Points on a hilly landscape, in no order, each with its height.
From any point a ball rolls to the lowest of the 2 points nearest to it. It stops when none of these is lower. Distance is the straight distance between rows; heights are no part of it.
teb: | 112 | 102 | 115 |  76 |  52 |  91 | 104 |  96 | 158 | 132 | 103 | 111 | 126 |  95 |  97 | 108 |  93 |  91 |  75 |  67 |  (h 3.61)
Fofo: |  87 | 120 | 105 |  69 |  64 |  91 | 122 | 110 | 146 | 114 |  84 | 139 | 107 | 114 | 113 |  85 |  72 |  83 |  81 | 105 |  (h 2.56)
besu: | 120 | 140 | 127 |  78 | 138 |  73 |  85 |  82 |  73 |  74 |  85 | 101 |  76 |  81 | 117 | 116 |  94 | 127 | 122 |  99 |  (h 1.87)
nupo: |  83 |  92 | 135 |  80 | 115 | 132 |  55 |  88 | 110 |  82 |  54 | 133 |  78 |  99 | 113 |  86 |  94 | 101 |  96 |  83 |  (h 5.74)
loma: | 156 | 111 |  60 | 115 | 105 |  53 |  82 | 117 |  64 |  99 | 136 | 112 | 102 |  45 |  97 | 121 | 118 | 109 | 120 |  78 |  (h 2.69)
lirif: |  42 |  73 | 113 | 105 | 118 | 115 |  87 | 109 |  98 |  61 |  79 | 133 |  75 | 134 | 105 |  76 |  99 | 105 | 115 | 118 |  (h 6.27)
bizut: | 109 | 125 | 126 |  82 | 134 | 112 |  99 |  97 |  79 |  97 |  74 |  52 | 104 | 107 | 107 | 110 | 114 | 138 | 104 | 114 |  (h 3.52)
leva: | 103 |  87 | 106 | 108 | 103 | 140 |  53 |  94 | 106 | 106 |  84 |  89 |  88 | 102 | 100 |  94 | 120 |  99 |  86 |  81 |  (h 4.91)
marar: | 113 |  62 |  88 | 100 |  50 | 123 |  89 | 101 | 145 | 125 | 118 | 101 | 129 | 115 |  92 |  85 | 110 |  48 |  86 |  62 |  (h 4.15)
muz: |  91 | 134 |  86 |  85 |  99 |  38 | 129 | 113 |  91 |  80 | 123 | 127 |  82 | 113 | 109 | 100 |  52 |  79 | 122 | 134 |  (h 2.14)
vom: |  73 |  92 |  96 | 131 |  81 |  37 | 100 | 110 |  91 |  92 | 130 | 123 |  75 |  82 |  72 | 113 |  32 |  85 | 105 |  87 |  (h 2.89)
figok: |  80 | 107 | 106 |  94 | 105 | 152 | 102 | 104 | 113 |  85 |  91 |  90 | 109 | 136 | 103 |  87 | 121 |  85 |  82 | 122 |  (h 4.76)
Zada: |  71 |  80 |  67 | 129 |  93 |  92 | 124 | 135 |  98 |  77 | 106 | 127 |  91 | 137 |  94 | 101 |  96 |  89 | 116 | 142 |  (h 3.30)
keri: |  77 | 138 | 126 | 109 |  65 |  77 | 118 |  94 | 111 | 151 | 107 |  81 |  89 |  90 | 114 | 137 |  84 | 135 | 105 |  90 |  (h 3.57)
ket: |  99 |  60 |  68 | 158 |  84 | 112 |  72 | 125 |  77 | 108 | 104 |  81 |  91 | 117 |  84 | 107 | 131 | 104 | 108 | 103 |  (h 4.22)
toso: | 100 | 107 |  94 | 128 | 103 |  69 | 112 | 124 |  75 | 102 | 116 |  71 |  99 | 112 | 100 | 134 |  95 | 119 | 125 | 115 |  (h 4.14)
zov: | 159 |  96 |  62 | 104 |  95 |  92 |  99 |  78 | 118 | 147 | 128 |  58 | 134 |  99 |  92 |  94 | 130 |  63 |  95 |  93 |  (h 2.65)
petu: | 112 | 125 | 119 |  93 | 103 | 137 |  80 |  89 | 116 | 120 |  93 |  68 | 104 | 111 | 110 | 111 | 119 | 103 |  82 |  80 |  (h 4.53)
lif: |  98 | 105 | 156 |  63 | 152 | 149 |  82 |  46 |  76 |  76 |  68 |  78 | 113 | 124 | 120 |  61 | 132 |  92 |  76 | 101 |  (h 4.65)
zavi: | 126 |  87 |  72 |  95 |  93 |  90 |  75 |  92 | 116 | 122 |  81 | 134 |  95 |  35 |  90 | 101 | 111 |  94 |  90 |  49 |  (h 5.08)
zufem: | 122 | 119 | 105 |  59 |  75 |  76 | 102 |  87 | 156 | 127 |  88 | 135 | 114 |  92 | 106 |  93 |  80 |  87 |  77 |  80 |  (h 3.20)
mavo: | 106 | 103 | 135 |  67 | 116 | 148 |  52 |  67 | 117 |  90 |  61 | 125 |  93 |  94 | 117 |  89 |  96 |  83 |  80 |  63 |  (h 5.47)
Murar: | 102 |  84 | 106 |  88 |  43 | 118 | 109 | 104 | 152 | 125 | 113 |  95 | 133 | 122 |  96 | 103 | 103 |  70 |  78 |  59 |  (h 3.90)
Fod: | 109 |  86 |  77 | 127 | 100 | 118 |  89 | 118 |  85 | 105 |  95 |  62 | 106 | 123 |  88 |  96 | 130 |  96 |  95 | 121 |  (h 4.59)
venu: | 122 |  82 |  93 |  90 |  89 |  98 |  76 | 101 | 131 | 121 |  73 | 140 |  95 |  60 |  92 |  90 |  98 |  80 |  86 |  63 |  (h 5.30)
pone: |  81 | 100 |  86 | 117 |  73 | 142 | 149 | 127 | 121 | 105 | 118 |  94 | 120 | 143 |  91 | 103 | 116 |  83 |  78 | 148 |  (h 2.87)
dud: | 114 |  99 |  75 | 146 | 106 |  61 |  77 | 111 |  67 |  90 | 144 | 101 |  95 |  54 |  96 | 136 | 105 | 116 | 125 |  71 |  (h 3.32)
Tepas: |  86 |  96 |  84 | 122 |  79 |  54 | 104 |  93 |  98 | 124 | 109 | 116 |  92 |  38 |  93 | 128 |  82 | 114 | 118 |  58 |  (h 3.16)
liguk: |  77 | 127 | 105 |  77 |  81 |  84 | 113 | 106 | 124 | 112 |  81 | 133 |  85 | 113 | 121 |  94 |  66 |  93 | 101 | 116 |  (h 2.00)
Zinek: |  53 |  85 | 130 |  88 | 110 | 116 |  72 | 101 | 113 |  77 |  59 | 137 |  74 | 115 | 113 |  84 |  80 | 100 | 112 | 104 |  (h 6.01)
penus: |  95 | 127 | 140 |  83 | 125 | 142 |  82 |  85 |  98 | 100 |  74 |  61 | 103 | 121 | 112 | 101 | 124 | 117 |  87 | 102 |  (h 4.13)
tige: | 114 |  62 |  87 | 124 |  65 | 129 |  70 | 104 | 126 | 133 | 100 |  98 | 109 |  82 |  87 |  94 | 115 |  75 |  80 |  57 |  (h 4.44)
vikoz: |  93 |  90 |  99 |  88 | 132 |  84 | 141 | 131 |  64 |  45 | 134 |  92 | 115 | 109 |  96 |  89 |  73 | 126 | 128 | 161 |  (h 4.66)
sug: |  98 |  46 |  90 | 143 |  63 | 121 |  76 | 121 | 110 | 132 |  84 | 118 | 102 |  67 |  77 | 103 | 118 |  86 |  97 |  62 |  (h 4.55)
bak: |  69 |  89 |  76 | 131 |  74 | 120 | 142 | 135 | 107 | 103 | 111 | 112 | 106 | 143 |  93 | 104 | 107 |  95 |  96 | 150 |  (h 3.29)
Rom: |  65 |  72 |  66 | 138 |  87 |  66 | 116 | 131 |  96 |  73 | 118 | 134 |  90 | 133 |  93 | 102 |  68 |  80 | 121 | 129 |  (h 2.97)
denes: | 112 | 137 | 122 |  78 | 131 |  87 | 107 |  96 |  79 |  91 |  79 |  75 |  94 | 102 | 114 | 114 |  95 | 128 | 116 | 119 |  (h 2.81)
samit: |  90 | 128 |  95 |  87 |  93 |  61 | 110 | 106 | 106 | 105 |  94 | 122 |  76 | 110 | 117 | 105 |  69 | 101 | 115 | 115 |  (h 1.52)
Vukul: | 154 |  99 |  48 | 114 | 100 |  90 |  75 |  73 |  97 | 132 | 115 |  80 | 105 |  50 |  88 | 104 | 141 |  93 |  87 |  58 |  (h 4.35)
Bosin: |  92 |  75 | 108 |  99 |  78 | 102 |  85 | 121 | 132 | 116 |  68 | 145 |  91 |  86 |  96 |  91 |  82 |  74 |  96 |  82 |  (h 5.55)
fureb: |  78 | 104 | 107 | 103 |  47 |  40 | 121 |  94 | 120 | 144 | 110 | 119 |  96 |  87 |  89 | 114 |  60 | 108 | 113 |  96 |  (h 3.37)
bobis: |  48 |  79 | 127 | 134 | 125 |  95 |  91 | 115 |  79 |  80 | 105 |  69 |  84 | 134 |  97 | 107 | 114 | 132 | 122 | 109 |  (h 4.72)
fut: | 122 |  76 |  79 |  78 | 135 | 136 | 124 |  85 |  74 |  65 | 102 |  64 | 118 | 108 |  89 |  56 | 104 | 108 |  92 | 145 |  (h 3.34)
baz: |  92 |  97 | 104 |  89 | 117 |  84 |  71 |  86 |  99 |  89 |  67 | 143 |  67 |  27 | 104 | 109 |  83 |  97 | 120 |  58 |  (h 1.94)
tiro: |  76 | 103 | 108 | 105 |  60 |  50 | 114 |  85 | 114 | 139 | 102 | 117 |  94 |  47 |  86 | 123 |  73 | 111 | 115 |  72 |  (h 3.27)
zubu: | 126 |  85 |  61 | 155 |  81 |  69 |  94 | 118 |  69 | 119 | 131 |  93 |  99 |  82 |  86 | 131 | 118 | 119 | 119 |  78 |  (h 3.60)
Seze: | 112 |  82 |  78 |  99 | 125 | 129 | 107 | 103 |  78 |  79 |  92 |  57 | 115 | 117 |  86 |  71 | 121 |  97 |  93 | 139 |  (h 4.36)
tebe: |  63 | 110 | 119 | 118 | 118 |  77 | 108 | 111 |  82 |  86 | 107 |  69 |  87 | 123 | 105 | 123 |  90 | 124 | 123 | 120 |  (h 4.47)
bina: | 132 |  76 |  88 |  59 | 147 | 128 | 128 |  69 |  67 |  47 |  95 | 103 | 110 | 105 |  90 |  48 | 100 |  90 |  85 | 148 |  (h 2.09)
dav: |  73 |  92 |  81 | 136 |  90 |  47 | 105 | 120 |  93 |  82 | 126 | 122 |  83 | 114 |  92 | 111 |  50 |  86 | 117 | 107 |  (h 2.70)
zonek: |  96 | 152 | 121 |  70 |  90 | 124 | 141 | 100 | 134 | 117 | 104 |  79 | 128 | 132 | 120 | 110 |  99 |  92 |  77 | 109 |  (h 4.60)
Livof: | 124 |  65 | 108 |  63 | 146 | 135 | 151 |  83 |  66 |  43 | 102 | 120 |  95 | 120 |  84 |  44 |  95 | 114 |  85 | 161 |  (h 2.79)
pom: |  96 |  67 | 116 |  75 | 146 | 128 | 155 | 109 |  56 |  48 | 111 | 102 |  94 | 119 |  92 |  52 | 100 | 138 | 107 | 153 |  (h 3.31)
dadil: | 112 | 158 | 117 |  69 |  79 |  83 | 134 |  95 | 138 | 140 | 104 |  82 | 125 | 118 | 118 | 114 |  94 | 109 |  75 | 107 |  (h 4.10)
lini: |  55 |  86 | 122 | 113 |  96 | 160 | 100 | 117 | 102 |  82 |  95 |  75 | 105 | 144 |  97 |  84 | 138 | 103 |  87 | 126 |  (h 5.07)
ser: |  95 | 115 |  98 |  91 | 123 |  70 |  73 |  81 |  87 |  78 |  94 | 133 |  67 |  26 | 115 | 116 |  75 | 109 | 125 |  56 |  (h 1.68)
dek: |  89 |  48 |  79 | 153 |  78 | 110 |  69 | 120 |  89 | 117 |  98 | 107 |  86 |  85 |  84 | 117 | 112 | 106 | 114 |  72 |  (h 4.41)
Pupaf: |  88 | 121 | 157 |  72 | 133 | 153 |  76 |  68 |  90 |  85 |  70 |  71 | 107 | 124 | 116 |  84 | 130 | 109 |  79 |  93 |  (h 4.42)
fon: |  79 | 133 | 128 |  75 | 101 | 160 | 136 |  99 | 122 |  90 | 101 |  73 | 123 | 138 | 113 | 104 | 112 |  90 |  79 | 125 |  (h 5.06)
Rigul: |  46 |  84 | 124 | 127 | 106 | 127 |  93 | 122 |  90 |  93 |  91 |  71 |  94 | 142 | 101 | 103 | 128 | 129 | 112 | 120 |  (h 4.89)
Geran: | 116 | 107 | 135 |  58 | 149 | 138 |  60 |  33 |  85 |  76 |  68 | 103 | 107 | 114 | 125 |  70 | 122 |  67 |  79 |  93 |  (h 4.94)
noli: | 165 | 115 |  74 |  95 | 128 |  79 |  71 | 104 |  66 |  84 | 105 | 101 |  88 |  60 |  98 | 107 | 119 | 107 | 111 |  88 |  (h 1.37)
ripu: | 102 | 150 | 116 |  85 |  69 |  66 | 125 |  94 | 125 | 147 | 103 |  89 | 104 | 104 | 114 | 120 |  89 | 126 |  89 | 104 |  (h 3.78)
duri: | 114 |  99 | 134 |  68 | 125 | 156 |  46 |  42 | 107 |  85 |  76 | 104 |  98 | 106 | 124 |  79 | 116 |  66 |  85 |  67 |  (h 5.21)
sot: |  83 |  98 |  88 | 135 |  82 |  39 | 100 | 101 |  87 |  98 | 136 | 120 |  83 |  53 |  77 | 121 |  51 |  98 | 111 |  68 |  (h 3.01)
bubof: |  98 | 124 |  89 |  86 | 116 |  59 | 142 | 125 |  77 |  59 | 123 | 110 | 103 | 109 | 103 | 102 |  62 |  97 | 127 | 158 |  (h 3.13)
duteg: | 120 |  94 |  81 | 143 |  98 |  83 | 102 | 124 |  64 | 115 | 118 |  61 | 103 |  99 |  87 | 137 | 120 | 126 | 120 | 101 |  (h 3.86)
Vud: | 133 | 100 |  61 | 101 |  96 |  98 |  71 |  80 | 106 | 128 |  96 | 108 | 102 |  37 |  94 | 106 | 127 | 104 |  85 |  47 |  (h 4.80)
modu: | 101 | 106 |  78 | 114 |  64 | 120 | 143 | 118 | 126 | 132 | 126 |  78 | 145 | 144 |  94 | 103 | 117 |  78 |  76 | 121 |  (h 2.34)
dalov: | 114 | 142 | 114 |  79 | 130 |  73 |  76 |  73 |  80 |  83 |  90 | 119 |  64 |  52 | 122 | 120 |  87 | 125 | 121 |  76 |  (h 1.16)
rosud: | 128 | 104 |  77 | 100 |  74 | 102 | 115 |  96 | 129 | 142 | 127 |  75 | 143 | 126 |  95 | 101 | 120 |  71 |  83 |  99 |  (h 1.73)
sal: |  94 |  70 | 113 |  80 | 145 | 104 | 151 | 123 |  58 |  36 | 131 | 112 | 102 | 114 |  93 |  61 |  84 | 131 | 123 | 160 |  (h 3.88)
feza: | 166 | 106 |  62 | 104 | 109 |  89 |  93 |  84 | 100 | 134 | 114 |  65 | 116 |  85 |  90 | 101 | 127 |  84 |  90 |  85 |  (h 3.50)

Two balls start at each pair of points below. Name the first point that both come to, or write -.
bak and bobis | -
tiro and teb | -
sal and tebe | -
Bosin and fureb | -
venu and Murar | -

Where does a ball stop that starts at each point below?
bizut | dalov
marar | samit
toso | noli
vikoz | samit

Call two points neighbours if one is among the 2 nearest of the other. Go from one point of each pair to the other, from neighbour to neighbour, staying as low as possible. Name the highest point that can't be avoided.
bina and ket | Fod
rosud and figok | fon
dav and rosud | Zada
ket and samit | sug
